Points on a hilly landscape, in no order, each with its height.
A ball rolls from a point to whichever of its 2 nearest points has the largest drop for the distance, and stops where none of them is lower. Distance is the straight distance between rows; heights are no part of it.
lema: 0.049,6.247,2.813,-1.479,1.137,2.719,2.648,-1.951,-0.907,-4.344,2.088,-0.626,3.499,-5.045,3.319,-1.839,5.023,-2.184,1.472,-0.745,0.923,-3.893,-3.464,2.144  (h 711)
zuga: -3.470,-3.778,-2.521,0.584,-2.507,-2.360,-3.275,1.950,-3.828,2.435,-0.025,0.157,2.215,0.939,1.510,-0.907,3.739,0.856,-3.025,-0.166,-1.173,6.192,6.392,-1.403  (h 847)
Biti: 2.531,3.961,2.647,0.722,-1.286,-2.708,8.646,-1.975,2.508,0.367,4.457,-2.120,-2.298,1.360,-2.552,1.051,-2.340,2.923,2.624,-1.338,1.598,-3.836,-5.625,1.443  (h 684)
Giz: -2.031,-3.297,-1.088,1.394,-1.057,-0.109,-0.069,0.252,5.191,-0.178,-3.730,2.117,-2.057,0.850,2.567,2.445,-4.339,-0.268,-0.050,-2.164,2.997,2.094,5.450,1.158  (h 840)
Lemi: -1.956,-0.149,2.009,-2.414,1.202,0.781,-2.750,-0.926,-0.056,0.990,-3.566,2.133,4.297,-0.656,-0.212,1.723,3.402,1.300,-0.309,-1.379,1.647,-0.608,2.287,-0.935  (h 668)
kiz: 0.415,1.002,0.364,-3.103,0.751,0.591,1.714,-2.129,-0.057,-1.754,-1.199,0.544,-2.179,-2.050,-2.207,0.734,-2.358,2.540,2.583,0.319,1.004,0.799,-6.661,-2.122  (h 432)
bab: -0.345,-2.096,0.419,1.967,0.521,3.516,1.032,-0.758,0.614,-2.215,1.648,3.916,4.717,-5.662,2.970,-2.179,0.072,1.266,3.217,-4.374,1.641,-3.547,-1.051,0.328  (h 725)
pozi: -0.703,-2.433,0.976,-1.658,2.891,2.119,-3.926,0.503,4.989,-0.537,-5.861,-0.161,-0.500,3.137,-0.124,0.553,-1.112,-4.786,-0.496,1.449,-1.870,-3.871,6.969,-2.029  (h 649)
Mumus: -0.964,-2.213,0.608,-4.495,-2.030,2.223,0.082,-3.021,0.308,4.020,-3.931,-2.724,5.193,2.563,-5.271,1.407,-0.690,0.708,-0.680,-0.622,3.525,-3.022,-2.689,-0.357  (h 462)
lovad: 1.057,4.360,3.558,0.313,4.521,-1.557,0.278,-1.279,2.244,-0.093,4.049,1.545,-0.699,-3.066,0.894,-1.416,5.274,2.393,0.132,-1.196,3.762,2.284,0.758,3.565  (h 786)
Felo: 2.099,-0.038,0.434,0.240,2.092,4.334,-4.851,0.690,4.901,-0.975,-1.823,1.018,-1.326,1.998,2.268,-2.656,-1.855,-4.036,0.053,0.607,-2.043,-2.129,4.845,-0.185  (h 637)
ropi: 0.375,7.901,4.835,-1.503,0.983,-4.195,5.229,-3.370,2.887,-1.593,1.796,-2.930,0.519,-1.834,-1.193,-0.437,6.419,1.071,-1.930,-1.446,3.311,-0.883,-1.882,2.990  (h 751)
duz: -3.277,-4.499,-3.341,-4.375,-1.637,0.802,0.153,-0.806,-1.947,5.564,-3.919,-1.622,4.383,3.096,-4.749,2.174,-2.290,3.530,0.374,-0.446,3.401,2.050,-0.694,-0.751  (h 412)
Gide: 0.715,-1.825,-0.820,4.376,-4.010,-0.570,-1.159,1.159,-4.230,2.609,4.975,-0.372,1.230,2.394,0.299,-2.248,-1.743,-3.136,-1.781,1.333,-1.423,-2.401,1.927,1.252  (h 539)
lud: -1.548,-2.741,1.888,4.320,-2.759,-1.216,1.579,0.902,-1.671,-0.325,5.603,2.240,1.304,-0.008,3.131,-4.433,0.982,0.286,-1.066,-2.316,1.732,2.085,4.547,2.752  (h 885)
Kur: 1.620,5.184,4.366,-2.028,-0.852,0.161,3.469,-4.507,0.069,-2.593,0.616,-2.499,1.487,-2.260,0.068,-1.524,1.571,-1.135,0.489,-1.678,2.378,-1.541,-2.464,2.837  (h 731)
kuri: -1.273,2.253,-0.318,-2.838,-4.485,1.158,2.558,-3.975,-5.355,-5.470,-1.748,-2.720,1.474,-3.029,-0.664,-0.352,-2.238,-0.537,0.370,-0.699,-1.953,-0.974,-7.535,-2.153  (h 671)
Rima: 0.331,3.215,0.680,-3.497,-0.341,2.380,1.400,-3.622,2.883,-0.405,-1.058,-3.244,-1.876,2.680,-3.638,1.756,-2.476,-1.552,1.480,0.659,5.427,-1.997,-3.551,1.541  (h 592)
batil: -0.807,-1.140,-3.519,2.773,-1.851,2.672,-1.905,3.161,-0.770,3.572,3.095,-2.246,-4.332,4.652,1.154,-2.040,-6.088,-2.462,-1.666,3.512,-2.956,2.199,4.680,5.442  (h 598)
ralab: -3.930,-4.535,-6.097,0.001,-3.506,2.799,-2.496,2.124,-6.528,1.018,-0.784,-1.614,-1.471,0.898,0.502,-0.803,-4.948,-2.031,-1.121,2.486,-3.906,3.039,-0.380,-2.164  (h 780)
rago: -0.855,-1.388,1.800,-3.217,4.441,0.107,-1.364,-0.223,1.129,1.876,-4.585,1.585,1.950,-2.983,-1.754,2.722,2.231,3.636,1.581,-3.059,4.406,2.513,-0.433,-2.175  (h 652)
Nebuz: -1.877,-5.444,-4.873,-2.109,1.344,0.438,1.900,2.046,0.575,0.273,-2.538,3.547,0.042,-2.575,-1.900,1.850,-4.222,6.687,3.628,-3.841,-0.101,2.309,-3.290,-3.866  (h 421)
vineg: 0.091,-0.789,-1.540,4.820,-2.336,-2.040,2.100,-0.600,5.333,-0.112,1.505,2.314,-4.078,2.311,2.756,2.990,-6.477,0.950,2.058,-0.149,-0.483,-3.405,0.498,0.190  (h 800)
Nuzi: 1.281,5.257,3.160,1.090,3.683,-4.093,2.449,-0.357,3.879,-0.566,1.278,2.121,1.674,-3.317,1.402,1.628,7.364,5.727,1.542,-3.738,1.056,0.669,2.132,-0.006  (h 803)
fen: 1.240,1.777,2.561,1.857,1.136,6.099,-2.737,0.983,1.629,-5.421,-1.139,0.475,-3.330,1.180,3.809,-3.356,-2.870,-7.425,-0.536,2.983,-5.175,-3.182,4.218,0.771  (h 622)
gasag: 0.277,-2.578,0.113,1.748,-1.560,-1.789,-3.309,2.538,-5.923,3.791,2.252,-2.857,3.599,3.921,-1.446,-2.230,4.037,-2.978,-4.485,3.331,-4.317,-2.615,3.610,-0.208  (h 471)
fidid: -0.046,-1.214,-1.025,-0.572,-1.012,1.530,1.560,0.833,0.617,2.590,2.413,-0.919,-1.405,2.883,0.400,-4.654,-3.073,-0.858,0.058,0.132,3.614,0.588,2.183,5.982  (h 702)
lodal: 1.923,4.850,0.787,4.632,-0.021,-2.671,1.521,-0.463,6.630,-3.586,0.135,2.569,-5.461,-0.763,3.274,1.769,-3.060,1.149,1.303,-0.052,-0.537,-2.105,0.653,-0.040  (h 811)
riso: 0.305,2.056,0.694,-1.577,3.449,1.777,-3.394,-1.785,4.666,-1.849,-4.897,1.322,-3.272,0.973,-1.480,0.986,0.078,-4.311,0.083,2.070,-1.432,-3.387,-2.161,-1.274  (h 693)
vubep: 3.694,3.418,0.184,4.033,-0.946,-3.260,2.561,-0.157,-0.664,-1.285,6.166,1.791,-1.241,-2.082,0.808,2.182,-1.050,1.895,2.459,1.541,-1.553,-3.797,-7.872,-2.628  (h 822)
Tuf: -1.998,-2.938,-3.844,3.332,0.227,-3.777,-2.392,1.661,-0.447,-0.885,-2.267,4.327,-1.327,-0.179,1.322,2.849,-2.087,2.030,-0.334,-2.001,-1.937,1.541,-1.856,-4.900  (h 746)
Fim: 0.933,-3.609,-3.954,-1.360,1.405,1.632,-3.816,2.012,-0.674,4.572,-0.128,-1.595,-2.298,2.797,-2.444,-1.123,-4.145,-2.323,-0.531,2.337,-1.879,-0.318,1.592,0.466  (h 461)
rivo: -0.318,2.717,0.159,2.571,-0.486,-3.778,1.604,0.841,-2.627,-5.256,2.129,2.516,-2.675,-4.034,2.193,0.557,3.637,2.370,-0.180,0.460,-3.165,2.104,-3.830,-2.862  (h 764)
gade: 0.815,1.889,0.573,0.214,4.864,0.521,-3.326,-1.636,2.288,-0.197,-1.866,4.571,0.521,-3.618,3.075,0.721,1.712,-0.153,1.350,-0.771,0.873,-1.700,-3.942,-1.882  (h 699)
bok: -0.315,-1.947,-2.858,-1.193,3.620,1.366,-2.648,0.989,0.153,7.835,2.822,-0.184,-1.203,2.960,-3.230,-1.859,-2.735,0.802,2.411,1.502,6.047,1.259,0.141,2.808  (h 602)
gutek: -2.109,-5.524,-3.725,-3.715,-1.271,2.150,0.176,1.929,-0.753,6.760,-2.512,-1.911,-0.548,2.656,-2.997,1.740,-5.585,0.974,0.164,-0.458,4.370,3.355,0.616,2.629  (h 482)
ren: -1.201,1.231,0.750,-0.757,-3.850,-1.160,4.541,-1.537,-5.264,-2.776,1.096,-0.657,4.738,-4.647,-0.344,0.851,1.680,2.318,-0.229,-2.567,-0.571,-2.048,-7.224,-2.880  (h 698)
pozan: 1.304,1.391,2.879,-2.737,1.317,1.614,7.060,-1.385,0.144,-2.624,0.805,0.598,3.211,-3.805,-1.387,-1.459,4.184,4.142,1.760,-4.638,2.544,-0.219,-1.416,1.401  (h 848)
Vek: 2.642,4.456,2.005,-1.753,4.193,1.595,-4.204,-0.616,5.441,-2.492,-3.398,1.820,-1.013,0.886,1.160,1.096,4.008,-3.272,-0.362,2.659,-0.436,-2.279,2.429,0.931  (h 677)
lag: 1.342,2.581,2.198,-0.945,2.450,7.448,-0.985,-3.490,-1.584,-3.823,1.507,0.666,2.014,-5.262,2.749,-4.035,2.922,-4.770,0.718,-1.269,-0.638,-3.760,-2.583,1.183  (h 691)
Veved: -1.916,-3.934,-2.576,1.558,-2.230,-0.153,-2.178,4.307,-5.719,1.439,2.210,-1.755,0.348,0.780,0.955,-4.050,1.652,-2.860,-2.540,1.487,-3.486,5.565,4.799,1.045  (h 832)
suv: -1.812,-1.721,-3.325,-3.257,-0.416,0.944,-1.104,0.776,3.028,2.208,-4.554,-2.027,-3.741,4.252,-1.601,3.763,-3.121,-0.437,0.048,1.402,0.479,2.929,1.252,-0.254  (h 664)
Kove: -0.624,-5.467,-4.522,1.353,1.527,-0.571,-5.330,4.209,-3.198,5.791,-1.123,-0.528,-0.979,1.862,-1.553,-0.087,-0.191,-0.082,0.128,3.523,-2.353,2.106,3.162,-1.394  (h 413)
sas: -1.310,-3.638,-4.773,0.539,-2.619,4.024,-0.572,3.661,1.304,6.303,-0.012,-2.125,-3.308,5.367,-2.559,-1.261,-5.089,-1.664,-1.532,0.712,-0.574,2.490,3.367,4.080  (h 537)
sigu: -2.029,-4.282,-1.999,-0.787,0.179,2.596,-1.820,1.131,-4.081,-2.186,-1.534,2.501,3.400,-3.931,1.962,-0.609,-1.454,1.278,1.364,-3.318,-0.840,3.083,-1.193,-2.881  (h 307)
tagev: -0.791,-3.338,-0.958,-0.829,1.468,0.443,3.950,0.725,7.861,-0.009,-3.713,3.416,-0.113,-0.158,-1.053,2.067,-4.562,2.995,2.439,-5.049,1.501,0.789,5.188,0.594  (h 830)
nasi: -0.701,1.946,-0.063,-3.397,-2.003,3.477,1.024,-2.256,-1.823,-6.324,-0.852,-1.616,-1.351,-2.711,-0.333,-0.655,-0.738,-0.867,0.039,-1.018,-2.152,3.826,-3.313,-0.608  (h 630)
Nupag: 0.534,-1.303,-1.163,5.294,-2.770,-3.837,1.821,-1.355,1.935,4.751,3.267,1.194,-3.309,3.394,-1.235,1.963,-4.915,1.666,0.824,1.766,2.664,-1.231,-0.245,1.351  (h 783)
zuk: -0.862,-0.421,0.808,-1.698,0.251,1.854,-4.105,0.105,-2.669,-2.908,-5.790,-1.269,1.267,0.048,-0.107,1.126,2.436,-3.043,-1.724,2.464,-3.570,-0.545,-0.793,-3.754  (h 694)
Vem: -4.003,-4.016,-2.729,1.542,-3.150,-3.895,-0.928,1.110,-0.602,2.811,-1.103,1.618,-0.193,1.049,2.374,0.749,-2.003,2.113,-0.881,-0.204,-0.682,4.727,3.295,-0.483  (h 858)
Beli: -0.524,3.764,0.989,-2.795,-0.004,0.821,1.636,-3.342,5.485,-0.709,-5.389,-0.322,-0.174,0.384,-2.563,4.627,-1.468,0.611,1.884,0.352,3.783,-3.911,-3.639,-1.310  (h 555)
pib: -3.205,-3.668,-5.493,0.423,-0.210,-0.207,-4.682,1.960,-3.058,-1.591,-2.659,1.237,-1.593,-0.065,1.654,1.820,-3.151,-1.015,0.388,1.508,-1.582,1.901,-2.201,-4.007  (h 759)
Zuzo: -1.277,-0.254,0.778,1.743,-6.133,0.854,0.089,-2.903,-0.080,-2.106,-5.182,-0.267,4.222,2.186,1.131,0.561,-0.492,-2.813,-1.518,-1.704,-0.921,-4.280,3.269,-0.263  (h 690)
Tal: 1.669,-1.473,-1.737,3.053,3.220,-5.198,-0.914,3.471,2.206,-0.450,-0.555,4.505,-3.091,-2.030,2.607,2.310,-0.949,4.347,1.826,-2.004,0.041,2.131,-0.361,-1.632  (h 732)
teb: -0.312,2.797,3.260,2.319,-3.947,-3.513,3.421,-1.397,-2.628,2.491,3.712,-2.951,5.313,2.574,-2.612,-2.386,3.526,-0.732,-2.731,0.782,3.083,-3.882,-1.653,2.620  (h 430)
bube: 0.980,3.356,3.764,-0.047,-0.141,-0.811,2.594,-0.914,-1.302,-0.543,3.945,-1.664,0.482,-0.980,2.232,-2.880,2.744,1.741,-0.510,-2.365,1.531,3.215,2.473,2.593  (h 761)
Tovo: 1.671,1.004,-1.515,2.072,1.092,-0.343,-3.390,1.686,-2.923,2.131,6.289,-0.781,-3.713,0.632,0.539,-2.329,-0.311,-1.565,1.059,4.214,-2.141,2.433,-3.161,1.319  (h 365)
mupug: -0.796,-5.487,-3.951,2.203,-5.062,2.445,-1.910,2.545,-7.561,-1.207,3.135,-2.936,-0.128,-0.939,3.187,-2.882,-3.127,-2.891,-1.842,0.982,-3.842,4.592,1.063,0.996  (h 807)
Dus: -0.752,3.365,3.468,0.887,-2.663,-1.057,2.586,-1.899,-2.103,0.472,2.635,-4.382,3.335,4.599,-0.454,-4.370,1.424,-2.203,-4.138,-0.529,3.010,-0.948,2.115,4.696  (h 478)
Sof: 0.366,4.049,2.017,4.891,-5.645,-2.783,1.870,-1.854,-4.192,-0.675,3.637,-1.562,2.211,0.571,0.326,-0.223,2.757,-2.372,-2.139,1.977,-0.694,-2.820,-1.263,0.389  (h 465)
sil: 0.138,3.169,2.951,1.747,-0.003,-3.957,3.843,-0.114,-2.799,-1.354,5.883,0.058,1.177,-5.763,2.141,-2.456,6.704,2.818,-1.275,-1.007,-0.359,3.229,-0.406,-0.422  (h 791)
lika: 1.607,2.190,0.524,-2.334,-0.033,-3.588,3.118,-0.938,2.661,0.540,-0.023,-1.174,-3.414,-0.710,-2.827,3.419,0.274,5.163,1.147,-0.278,1.980,1.461,-3.470,-1.352  (h 490)
Geliz: -0.090,-4.999,-2.514,0.760,0.659,-1.677,-4.810,2.387,-4.361,5.105,1.136,-0.619,3.901,1.908,-1.230,-0.603,3.844,-1.869,-2.073,1.858,-3.092,0.657,0.473,-2.481  (h 443)
rab: 0.562,0.602,4.168,0.719,0.759,-0.483,-3.015,3.929,-4.619,0.913,1.823,-2.554,2.267,0.319,0.132,-4.944,6.338,-3.855,-3.864,2.892,-3.758,-1.052,3.946,1.063  (h 516)
pega: 0.420,4.986,2.981,-3.275,1.426,-0.178,-1.966,-2.566,-1.442,-1.747,1.506,-3.507,-1.189,1.177,-0.636,-1.715,5.278,-3.039,-2.081,2.871,-1.081,2.400,0.876,2.526  (h 586)
Pof: -0.520,2.366,2.672,-0.354,4.584,-3.035,1.084,-0.203,5.392,1.372,-1.916,3.312,0.859,-1.439,-0.460,4.059,3.581,4.990,0.873,-3.252,3.048,-1.006,3.435,-1.068  (h 814)
dab: -1.907,1.947,-0.836,-1.634,-1.928,0.508,-3.172,0.170,-6.168,-6.420,-4.199,-3.179,-0.923,0.968,-0.561,2.426,2.789,-1.848,-2.481,3.428,-5.582,3.609,-1.059,-3.633  (h 714)
gefis: -0.924,-4.038,-4.819,-1.655,2.381,1.585,-1.391,0.269,1.328,6.411,0.127,1.183,-2.508,1.003,-1.790,0.601,-5.921,2.175,2.806,-0.637,3.180,1.122,-2.669,1.191  (h 543)
Fiv: -0.449,-2.821,1.910,3.912,1.269,-0.999,-2.245,1.240,-0.416,1.268,3.121,4.803,3.427,-0.519,2.670,-2.918,3.427,-0.513,-0.271,-3.052,3.358,0.131,5.903,1.790  (h 873)
Tivu: 0.175,-2.801,-4.203,-1.041,-0.504,0.124,2.078,1.779,1.677,2.896,-0.959,0.907,-4.039,-0.429,-1.345,3.814,-5.454,4.672,2.231,-1.974,1.186,2.802,-2.950,-0.960  (h 477)
posu: -0.445,3.644,0.451,2.442,1.035,-3.527,-3.071,0.848,-3.957,-7.300,-1.848,2.015,-2.192,-2.336,5.096,2.122,3.414,-0.623,-2.112,0.250,-2.876,1.853,-2.559,-3.446  (h 743)
kufep: 1.309,0.394,-3.110,-0.815,-3.374,-1.191,7.179,3.453,-2.412,-5.048,1.126,0.626,-2.247,-2.598,0.554,1.870,-3.434,2.911,1.137,-2.411,-3.816,1.649,-1.563,-2.802  (h 863)
Tav: 0.910,-1.707,3.481,-5.255,4.327,1.121,-2.512,-0.443,0.175,2.132,-5.463,-3.461,0.168,-1.036,-4.911,-1.627,3.014,-2.284,-0.234,2.478,-1.775,-2.307,1.604,-3.870  (h 596)
dezip: 1.007,-3.230,-0.813,0.999,1.133,7.180,-0.628,-1.068,-0.932,-0.520,2.332,0.881,2.302,-1.836,2.651,-2.784,-3.502,-2.088,1.598,-2.830,0.551,-3.749,-1.875,1.488  (h 745)
naz: 0.700,0.999,2.071,4.139,-3.325,-2.501,-1.066,1.855,-2.023,0.122,-0.473,-3.935,-1.713,5.538,0.972,-3.391,1.143,-4.839,-4.474,4.360,-5.003,-0.399,6.718,1.094  (h 585)
buv: 2.324,4.142,1.770,4.804,0.970,-0.970,0.538,0.229,4.322,-1.005,3.281,3.378,-3.070,-1.397,2.975,1.868,-1.366,-0.612,2.984,1.385,0.464,-4.156,-5.293,-0.541  (h 824)
Mas: 1.617,5.624,2.470,-0.462,-0.545,1.317,0.472,-1.980,1.754,-3.049,2.161,-2.397,-2.605,1.767,0.740,-1.582,1.514,-3.870,-0.683,3.532,-0.408,-2.014,-0.870,3.254  (h 532)
zul: 1.073,1.607,2.954,2.811,2.381,0.462,-2.547,2.204,-3.263,-1.381,2.206,0.365,3.422,-2.348,2.652,-2.270,6.521,-5.844,-0.974,3.110,-3.177,-2.609,-0.278,1.309  (h 562)
badun: -1.282,-1.161,-0.028,0.472,-4.274,-1.876,3.463,0.802,0.111,-0.608,0.486,0.312,0.039,-0.103,0.645,-0.327,0.410,2.011,-1.058,0.104,0.092,3.248,2.702,-0.605  (h 869)
vuka: -1.429,0.817,2.308,-0.147,5.100,0.785,-3.380,-1.480,-0.297,0.793,-0.619,2.515,4.250,-4.060,-0.339,-0.274,5.797,0.150,0.503,-0.896,2.773,-2.414,-2.381,-0.383  (h 683)
badi: 2.230,1.326,1.946,-0.741,1.409,-1.667,6.660,1.088,0.233,0.220,4.248,1.852,4.513,-0.339,-2.745,0.363,4.079,6.404,-0.516,-5.318,1.937,-0.419,-0.245,0.858  (h 836)
bezi: -0.322,-2.832,-1.967,-2.078,1.072,2.461,1.649,0.690,-1.947,-1.299,-0.752,1.100,2.040,-3.988,-0.432,0.129,-2.141,4.562,2.774,-3.030,0.287,2.378,-6.098,-2.280  (h 366)
lepof: 2.190,2.196,2.466,4.317,-2.323,1.589,-2.012,1.036,0.051,-3.568,0.439,-3.036,-2.514,2.366,3.348,-3.275,-0.092,-7.197,-2.727,4.954,-6.964,-1.684,4.707,0.005  (h 606)
nupam: -0.256,0.252,-0.443,-4.505,1.826,1.805,-2.179,0.215,2.710,2.680,-5.348,-1.823,0.068,3.991,-3.836,1.971,0.569,-1.811,-0.815,1.750,1.670,-1.245,1.504,-0.170  (h 682)
Sesez: 1.388,1.902,-0.663,4.252,-3.084,-3.651,0.876,-0.478,-1.487,0.900,5.226,-1.025,0.282,1.147,1.998,-1.389,0.125,0.534,-0.089,3.076,0.417,-0.452,-0.984,0.985  (h 500)
vizo: 1.197,-0.141,1.816,0.110,4.296,-0.549,-5.452,1.007,4.557,1.189,-2.538,0.613,-1.243,2.107,-0.267,1.714,4.753,-3.393,-1.402,3.182,-1.931,-2.119,6.412,-0.304  (h 663)
rumis: -0.049,-3.563,-0.400,1.092,0.063,1.964,-1.169,-2.195,4.131,1.628,-0.162,3.280,2.594,0.189,1.169,-1.947,-4.117,-0.826,2.092,-3.471,3.623,-3.172,3.276,1.754  (h 857)
sida: 1.511,0.344,1.686,-7.552,2.431,3.393,0.265,-1.150,1.274,-0.671,-3.494,-4.917,0.808,1.816,-4.266,-1.447,0.977,-3.652,-1.579,1.492,0.129,-0.236,1.677,0.445  (h 639)
podo: 2.984,-2.847,-0.878,5.603,-3.929,-0.526,-2.795,2.670,-2.246,1.641,1.636,-1.776,-0.015,4.461,2.513,-2.723,-2.113,-5.329,-3.005,4.334,-5.237,-1.760,5.283,0.589  (h 563)
digi: 1.711,3.977,1.179,1.248,-0.095,-0.192,-1.185,-1.852,-0.767,-2.377,5.678,-0.636,-5.057,1.418,3.117,-1.325,-2.370,-1.868,0.796,3.295,-2.672,0.654,-3.198,2.038  (h 469)
fikun: -2.166,-0.198,-2.741,-0.834,-0.941,2.326,-2.265,1.307,0.198,1.602,1.841,-0.795,-2.339,0.886,2.229,-1.764,-3.926,-1.952,-0.670,1.501,0.132,5.319,2.110,3.036  (h 650)
Natub: -0.978,-1.613,-0.566,1.528,-4.993,-1.219,4.817,0.742,0.716,-5.521,-0.486,1.185,0.415,-2.544,2.274,0.551,-2.551,0.804,0.431,-2.508,-3.654,0.491,1.137,-1.656  (h 876)
kirer: 2.857,1.945,-0.949,0.949,-2.508,-2.095,7.253,1.555,-2.400,-3.300,4.704,0.434,0.606,-1.929,-1.464,2.420,2.133,4.271,1.366,-0.865,-3.077,1.411,-3.628,-2.030  (h 844)
meb: -1.742,-1.768,-2.969,-1.874,0.768,0.916,-1.308,3.100,2.521,5.819,-2.868,-3.626,-3.887,4.935,-2.204,0.159,-2.590,-0.697,-2.377,1.808,1.630,3.661,6.046,3.671  (h 607)
Soni: 1.954,2.553,2.555,4.328,-3.384,-2.305,5.733,1.774,-2.692,-3.311,7.270,0.412,-1.459,-2.469,1.472,-0.354,3.140,2.353,-0.354,0.494,-1.430,0.984,-1.829,1.818  (h 821)
Sir: -1.809,-1.731,0.862,-1.585,-1.183,1.328,-3.337,-2.144,-1.239,-1.201,-5.337,0.576,5.307,-0.140,0.820,0.487,3.949,-4.202,-1.288,0.520,-1.473,-3.530,2.755,-1.103  (h 680)
refim: 1.094,2.888,1.267,-2.165,-1.597,2.251,5.023,-2.553,2.161,-0.715,2.598,-2.883,-2.456,0.383,-1.124,1.191,-6.169,0.047,2.523,0.102,1.933,-2.395,-6.959,2.661  (h 641)
Vabag: -0.762,0.043,2.539,-1.833,-0.045,2.843,-0.727,-2.579,-3.082,-5.123,1.659,0.959,1.937,-5.475,2.533,-2.663,-1.035,-2.008,1.187,-1.972,-0.852,-0.227,-3.452,-0.515  (h 667)
lida: -1.438,1.260,0.926,-7.067,1.518,0.238,0.181,-1.281,-0.793,0.193,-3.349,-5.004,0.646,1.119,-4.046,1.480,3.409,2.383,-1.619,-0.255,3.643,4.048,-0.372,-0.837  (h 587)
besig: -2.362,-5.460,-2.673,1.604,-1.249,3.097,-1.941,0.476,4.340,0.626,-2.720,3.144,-0.275,0.921,3.326,-1.072,-7.557,-1.498,0.936,-4.236,-0.207,0.006,4.765,0.614  (h 849)
Tabo: 0.156,-1.972,0.033,-0.725,3.099,0.108,2.923,0.760,6.259,0.686,-2.829,6.294,2.555,-1.335,-1.445,2.596,1.272,5.714,2.425,-4.959,2.564,0.411,3.474,-0.776  (h 823)
Vof: 2.120,1.748,-2.085,2.967,2.054,-3.971,-0.034,1.775,-1.972,-0.454,3.841,2.700,-3.321,-3.801,1.685,1.965,1.012,2.756,2.245,0.097,-0.384,0.459,-6.107,-2.243  (h 794)
vakam: 1.227,0.480,-2.623,3.840,-0.499,-4.957,-0.055,-0.099,3.227,3.715,-0.498,1.130,-4.620,2.999,-1.498,5.361,-3.757,2.481,1.252,2.774,1.417,-0.919,-3.459,-2.044  (h 765)
dez: -3.102,-0.193,1.238,-5.458,2.197,0.701,0.530,-2.877,1.533,-1.760,-6.835,-2.014,1.473,-2.034,-2.951,4.112,1.714,4.946,-0.978,-2.833,4.617,3.036,-0.024,-1.882  (h 631)
visum: 0.658,1.979,0.363,-0.732,0.128,-4.403,3.756,-2.695,2.940,0.501,-3.299,1.021,0.483,0.217,-2.901,5.021,-0.994,3.753,1.603,-1.409,2.643,-4.178,-5.213,-2.379  (h 530)
dat: -0.012,1.617,-0.636,-0.353,4.068,-3.554,-3.717,-0.011,4.617,0.002,-2.438,3.978,-2.657,-1.595,1.246,3.776,0.475,2.931,1.477,-0.028,1.049,0.039,-1.924,-3.534  (h 715)
pekim: 0.333,-0.475,-2.856,3.583,0.987,-5.901,0.314,1.523,5.571,1.594,-1.824,2.977,-5.420,2.432,-0.001,4.370,-2.082,4.101,0.549,0.556,1.603,1.466,2.081,-0.871  (h 749)
Motiz: -1.169,0.791,2.497,-2.501,-2.646,1.628,0.465,-1.692,-2.432,-1.350,-0.248,-1.969,1.214,3.011,0.661,-2.628,0.044,-3.680,-0.960,0.542,0.177,0.424,2.422,2.728  (h 535)
kisi: -0.501,-0.585,-0.266,-3.115,-0.016,3.038,-0.209,-3.249,-1.379,-3.559,-2.483,-2.723,-0.379,1.557,0.044,0.332,-3.006,-1.499,0.424,1.079,-0.522,1.349,0.014,0.179  (h 584)
radat: 3.590,-3.026,1.136,-2.050,3.548,2.609,-2.403,0.725,-1.853,2.289,-1.533,-4.067,-0.265,-0.424,-3.033,-3.440,0.439,-3.149,-0.115,2.733,-3.288,-3.106,-1.899,-2.423  (h 556)
Vez: 2.526,0.934,-1.279,-2.945,3.340,1.770,-1.865,-0.383,-3.440,1.361,2.913,-2.349,-2.001,-0.990,-1.627,-1.345,-0.890,-2.006,0.886,3.597,-3.522,0.905,-4.403,-1.764  (h 481)
Nud: 0.702,-0.243,1.059,-6.222,1.033,2.860,0.843,-1.164,-2.773,3.680,-2.725,-4.750,3.194,2.383,-7.583,0.738,2.460,0.977,-1.385,1.077,3.576,-0.113,-2.904,0.806  (h 519)
fonat: -0.418,-4.744,0.342,1.371,3.271,2.389,-4.462,0.751,1.705,5.011,1.283,5.092,4.194,0.294,0.223,-1.321,0.496,0.112,1.180,-2.270,4.208,-3.004,4.316,2.011  (h 864)
furop: 1.488,1.977,0.594,0.777,1.564,-4.810,3.933,2.160,2.469,0.666,3.380,1.078,1.064,-0.145,-1.561,0.236,4.692,6.232,-0.023,-3.367,0.863,2.293,5.435,2.090  (h 820)
nek: 0.047,-1.402,0.881,2.201,-1.384,-0.946,2.210,-1.098,-1.119,-1.522,-0.467,2.861,4.241,-4.670,0.262,0.945,1.760,2.259,0.487,-3.620,-0.579,-2.963,-2.479,-1.719  (h 713)

Where does a ball stop that starts at each point below?
Vek | teb
pozan | teb
badun | duz
buv | duz
ropi | teb
dezip | teb
